Points on a hilly landscape, in no order, each with its height.
A ball rolls from a point to the lowest of its 4 nearest points, and stops where none of them is lower. Distance is the straight distance between rows; heights are no part of it.
j_330 (h 520): [ 38  37   0  33 -19  19   9  12  21   2  14  13  16  12  10  -5 -18  -9
  -1   8  -5]
j_551 (h 579): [-53 -45  12 -32   9 -15 -11   6 -16 -10  -4 -20  -2  -2  -6  11  22  13
   1   6 -14]
j_199 (h 519): [ 30  21 -18  16   1   2 -14  -6  21   7   6   8   3  19  -1 -16 -19   5
  -4  10   5]
j_947 (h 431): [-26 -22  -1 -17  -4  -5 -19  -4  -5 -17  -5 -15  23  14   1  10  12   7
 -18  24 -21]
j_674 (h 354): [-13 -15  10 -14   1   4  -3  -3  -8  -8 -20  -3   7  -1  -9  12  19   1
  -1  18   2]
j_642 (h 467): [ 42  15 -19  12 -28   8 -21 -12  37  -3  22  -4  19  23   7 -12 -32   7
 -13   2  -4]
j_663 (h 439): [ 37   4  23  33 -33  42  37  19  -2 -11   9  22  20 -10   9  13 -12 -27
  11  12  -5]
j_190 (h 531): [-41 -38  10  -1  30 -23  12  -1 -28   6 -13 -15 -32 -41 -14  16  14  -6
   0 -17  -2]
j_159 (h 368): [ 16 -11   9  34 -40  -2  19  -9  11  -1   4  13   9  28   3 -14  -2  -5
 -22 -11 -10]
j_857 (h 438): [ 36  17   9  32 -46  25  10  -2  23 -21   6  -3  29  22  14  -7 -27 -10
 -12   4 -16]
j_545 (h 346): [  4 -12  14  28 -11   3  30   8 -23  13 -15  24 -15 -22  -8  -1   2 -21
   6  -9   7]
j_668 (h 229): [ 41  10   8  44 -43   9  35  -7   4   7  -1  24   6  13  -1 -12  -2 -16
   2 -12  -1]
j_557 (h 554): [ -3  12 -23 -29  22  -4 -32  -9  18   3  -8 -13  -2   6  -7   2  -8  24
   3   8   7]
j_240 (h 164): [ -7  18   0 -13  21   4  -1  15  -1   4  -2   9  -4 -19   4   2   4 -14
  13  -7  14]
j_277 (h 534): [ 20  23 -10  -3 -23  23 -37 -13  20 -17  30 -20  33  22  10  -5 -32   8
 -15  10 -17]
j_109 (h 535): [ 42  42  -8   7 -10  28 -11   4  22 -14  16  -5  13   9  17  -3 -30  -6
   7  14 -16]
j_926 (h 631): [ 16   0  -9  14 -12  -6  -7  -6  10   3   3  -1  12  30   2  -6  -8  18
 -17   2  -1]
j_537 (h 683): [ -1   1 -12 -10  -4  -5 -22 -13   4  -7  -8 -16   4  19   3  -3  -4  12
  -4   9  -6]
j_87 (h 322): [ 16 -10  11  11 -22  11  14  -5  -7  -8 -14   9   1   7   3   2   7 -10
   1   2  -7]
j_487 (h 372): [ 13 -28  19  26 -45 -12  24 -10   0  -5 -13   6  25  19   7 -11  12  -7
  -8  -2 -13]
j_555 (h 521): [-47 -48  17 -15  30  -4  16   1 -39   0   9 -25 -22 -53 -20  24  21  -9
  -5 -23   1]
j_879 (h 488): [ 38  29  -8  22 -12   9  -3  -3  21  -3  11  19   8   9   5  -5 -13  -8
   3   9   3]
j_343 (h 429): [ 22  37  -3   1   8  24  -6  15   5 -11   5  -2   8 -10   5   7  -5  -4
  13  16  -7]
j_994 (h 529): [-44 -16  -3 -34  29  -9  -7   3 -19   1 -10 -14  -8  -4 -10  20  19   9
   5   3  -6]
j_771 (h 369): [ 28   4  23  30 -14  26  35  18 -13  -2   2  34   6 -20   2  12   6 -25
  12   9   1]
j_22 (h 421): [-32  -3   6 -39  22   9  -7  28 -27  -3   4 -11   4 -32  -1  28  21   2
  -1   5 -12]
j_214 (h 576): [  9  23 -15 -16   5  12 -20 -10   5  -9   6  -7  13   4   0  -3 -18  18
  -6  14   1]
j_191 (h 569): [-25   1  -7 -43  23  -9 -28  -2   4 -11   2 -21  12  10  -2  14  10  18
   0   5  -6]
j_420 (h 533): [-40  30 -13 -52  49  -3 -20  25   0  11  -4  -9 -24 -23  -9   2  22   7
  16 -10  21]
j_47 (h 570): [ 44  39  -5  15 -29  41 -15  12  24 -10  29  -2  18   6  15   1 -42   6
   5   7 -30]
j_982 (h 365): [ 11   1   6  41 -12  -4  43  -2  -8   8 -24  26 -26 -14  -7 -19   6 -29
  13 -26  17]
j_451 (h 501): [-49 -42  22 -20  21   2  11  11 -35  -8  11 -18  -7 -33  -8  27  32  -2
  -7   1  -3]
j_235 (h 503): [ 58  45 -30  25 -16  10 -11   6  42  15  28  19   4   5  17 -22 -48   2
   1   4   6]
j_751 (h 580): [-13 -33  18  12   5  -8  32  -9 -24  15 -25   2 -34 -29  -6  -8  14 -27
   2 -33  19]
j_162 (h 314): [ 26  17   5  42 -46   1   8 -21  31   8  15  20  14  25   5 -14 -12  -4
 -13 -13  -1]
j_326 (h 396): [-26  16 -25 -43  45  -1 -24   6   3   1  -6 -11  -9 -10  -6   0  15  12
  11   9   7]
j_778 (h 551): [-26 -35  19 -11   5   0  22   0 -29   1 -11  -9 -22 -27 -11   8  17  -9
   4 -14   8]
j_832 (h 357): [ 29  35  -8  -2   9  12   0   8  17   7  11  15  -4  -1   2  -1 -20  -8
   8  10  11]
j_33 (h 656): [-36 -22  -5 -11  23 -33 -12 -17   0  -5 -11 -18 -11  12  -3  -8  10  26
  -6   0   1]
j_654 (h 557): [ 54  33   9  28 -29  33  18  25   7   0  11  22  20   7  13  -3 -24 -18
  11  18  -6]
j_110 (h 598): [ 25  25 -22  -1   0   4 -33 -10  23  13   9  -2  10  15   7 -11 -16   5
 -11   3  -4]
j_258 (h 466): [-17  -2 -31 -21  44 -26 -33  -6   9   2  -6 -14 -17  -2  -3  -8   0  23
  -1  -2  21]
j_167 (h 442): [ 40  32 -14  13  -7   7  -8   3  22   2  10  10   2  12   1 -13 -20  -6
   2   4  19]
j_889 (h 355): [ 11 -17  12  11 -40  -1   3 -12   2 -12   2 -10  25  28   7  -2   2   8
 -13   7  -4]
j_519 (h 729): [-14 -29  -1  18   7 -43  15 -28  -1   1 -22  -5 -23  24 -11 -18   2   8
  -4 -21   4]
j_344 (h 498): [-24 -15  -4 -16  23 -11   0  -5  -6  -4  -8   0  -9  -5  -3   2   5   3
   5  -3   4]
j_970 (h 525): [-48 -54  22 -19  23 -17  15   8 -32  -3   0 -28 -17 -27 -13  19  24   7
   3 -12 -14]
j_821 (h 555): [  8  17 -15  17 -23   9 -10  -6  14  -8   2  -8  14  25  12  -4 -17   4
  -4  11 -14]
j_95 (h 491): [ 27  36 -12  -2  -5  16 -23   6  22 -10  11  -3  20   2  10  -4 -31   9
   6  15 -16]
j_532 (h 499): [-35 -22  -8 -40   9 -16 -24 -14   3 -10   5 -24   5  15  -4   4  18  32
 -13  11  -7]
j_144 (h 266): [  8   9   4  31 -19  -1  23  -4   1   6  -7  26  -5   9   1  -4  -8 -16
   2 -11  -4]
j_608 (h 527): [-49 -46   4 -11  25 -45   3 -12 -20   3 -13 -34 -27   1 -14  -2   6  15
   7 -17   9]
j_37 (h 275): [-16  27 -14 -30  33  -2 -13  23   1   4  -5 -12  -8 -18  -5   5   3   2
  10  11   9]
j_967 (h 458): [-48 -10  -1 -45  25   5 -10  22 -21  -2   6 -30   8 -21  -4  24  26  13
  -2  10  -9]
j_932 (h 260): [ 12  24   0  12  13   6   0   4  -6   9  -8  16 -12  -9   6   4  -8  -9
   9  12  12]
j_390 (h 378): [ 23   0   5  32 -58  14  19 -19  16  -6  10   6  28  30  -3 -11 -10  -9
 -24   4  -2]
j_272 (h 306): [ 18   8  18   5 -12  32  16  15 -16   1   7  17  23 -14  -3  19  -6 -15
   9  16 -10]
j_312 (h 517): [ 29  24   0  16 -21  17  -3   5   3  -7  -1  15  16  14   9   2 -10  -3
   4   7 -10]
j_19 (h 440): [ 47  32 -28  20 -22   0 -10 -10  47  23  17  15   3  21   8 -27 -38   3
  -9 -15   9]
j_112 (h 187): [  1  -5   1  -2   4  22  15  18 -22  -1  -8  11   1 -22   5  15  10  -9
  11  12   2]
j_993 (h 383): [ 34 -11  16  40 -50  13  47   4   4  -4   0  32  23   3   2   1  -1 -16
 -10   1  -9]
j_287 (h 516): [ 37  30  -9  19 -39  24 -23 -13  37  -1  32  -5  22  30  12  -2 -49  -2
  -8  -4 -17]
j_113 (h 309): [ 19 -12  11  52 -37 -17  39 -20  21   2  -6  27  -3  29  -2 -31   0  -7
 -16 -27   6]
j_762 (h 624): [-42 -15 -11 -22  49 -38 -17  -9  -6  -4 -15 -24 -28   5 -13  -6   4  24
   6  -9  10]
j_613 (h 621): [-25   4   1 -26  14  -1 -18  -1   1  -3   1  -5   1   5   1   5   9  17
   3   4  -5]
j_373 (h 298): [ 13 -23  15  16  -5  25  32   2 -20   7   6  30   7 -28   1  19  10 -26
  10   0  10]
j_646 (h 693): [-10 -27   2   4  -5 -10   0 -24   5  -9 -12  -3   5  26  -1 -10   2  20
  -4  -8  -4]
j_324 (h 523): [ 24  14 -12  12  -3  -7  -5  -7  14   7   0  12 -19   5   2 -13 -11  -4
   2 -10   8]
j_634 (h 255): [  4  41 -20 -20  35  -3 -18  17  12  14   9  10 -10 -13   4  -1  -8  -2
  22   4  12]
j_905 (h 571): [-27   1   3 -20  34 -15  -1  11 -22  10   1  -1 -31 -27  -7   5  16  -5
   8  -5   8]
j_831 (h 363): [ -1  21 -27 -11  29 -17 -29  -7  13  12  -1   1 -17  -4  -4  -4  -4   6
   5  -1  17]
j_208 (h 364): [ -1  10  17 -13  -4  15  -6   9  -6 -10  -5  -6  29   2   5  14   8   0
  -4  21  -7]
j_251 (h 336): [-16 -32  22  -5 -10   5  11   4 -16 -12  -7   3  10 -17   7  14  10  -8
  -7   7  -5]
j_446 (h 283): [  1   2  21 -23  10  24   2  27 -21   3   4   2  17 -23   3  25  15  -6
  10  19   1]
j_116 (h 313): [  8 -18  16  26 -11 -11  20  -3  -5   8 -16  23 -12  -1  -8 -13   7 -19
   9 -13  11]
j_637 (h 457): [-42 -14   6 -41  27   7  -3  17 -35   9   6 -17 -13 -33   1  24  23   5
   4   0  -7]
j_455 (h 582): [-21 -39  19  -8  -1  14  26   5 -35   1   8   4  -7 -38  -8  14  22 -24
   4   2  -2]
j_239 (h 181): [ 25  32   4  31 -12   5  12   4   6  19 -10  28 -14   1   0 -14   1 -25
   4 -12  12]
j_370 (h 385): [ 44  18  -7  30 -19  -5  -2  -9  29  12  16  13   6  27   9 -21 -32   0
 -14 -12   6]
j_297 (h 594): [-44  -1   0 -30  45 -22  -6   3 -18  14  -5 -23 -31 -33 -14  -2  18   2
   7 -21   9]
j_243 (h 57): [-34 -51  18  15  16 -45  12 -20 -23   0 -15 -23 -20  10 -20 -13   9   8
   6 -25   4]
j_791 (h 540): [ -1   2 -19 -11  18 -12 -20 -15  19   4 -13  -5 -10  11   1  -1   0  10
  -5   2  12]
j_623 (h 502): [-31 -40  11  -3   6 -28   5  -3  -1  -7 -18  -8  -6  19   5   3   9  13
  -4   6  -6]
j_311 (h 446): [-42  16 -11 -49  45  -9 -22  13 -12   2  -1 -18   2  -7  -4   9  18  11
   8  -2   6]
j_727 (h 444): [ -2  31 -11 -22  13  16 -19  14   2 -20  13 -12  11   2   1  11  -4   4
   6  20  -2]
j_473 (h 351): [-29  19 -10 -37  30   4 -12  30 -16   7   1  -5 -13 -26  -7   9  17  12
  12  11   1]
j_807 (h 253): [ 39  13  -3  56 -40  -3  25 -17  27  15   3  27   3  29   0 -27  -2 -12
 -13 -16   8]
j_215 (h 490): [-30   9 -28 -46  45 -25 -37  -4   7   9  -3 -22  -7   0  -2  -5  14  22
   0  -6   1]
j_870 (h 469): [-22 -61  18   6  -7 -31  11 -13 -35 -12 -16  -9 -10  -9  -4  -3  17   8
  -3 -18  -3]
j_224 (h 549): [-19 -15   4 -11  13   1   5   5 -36   9 -10 -10 -26 -30  -5   8  13 -10
   0  -9   5]
j_185 (h 239): [ -5 -31  17   2 -23  -2  13 -10 -12 -17  -8   1  12  10   9  -3  15   1
 -10   3  -8]
j_887 (h 604): [ 22  11 -31   0   3 -11 -19 -10  27  12   7   7  -4  12   8 -17 -20  11
  -6   3  17]
j_540 (h 601): [ 23   5 -11  24 -14 -18  -7 -14  29   8   3  11 -11  25   5 -17  -1  11
  -5  -9   8]
j_393 (h 258): [ -9   1  13  -9  -5   6   2   3 -20   4 -12  11  -5 -11   3   6  10  -5
  11  -2   1]
j_435 (h 381): [-27 -55  27 -11 -14 -14  12  -7 -15 -17  -2 -13   9  -2  -6  15  21   4
  -8   2 -12]

Where does a ball stop that starts at each point below?
j_277 -> j_668
j_235 -> j_668
j_19 -> j_668
j_297 -> j_240
j_287 -> j_668
j_95 -> j_240
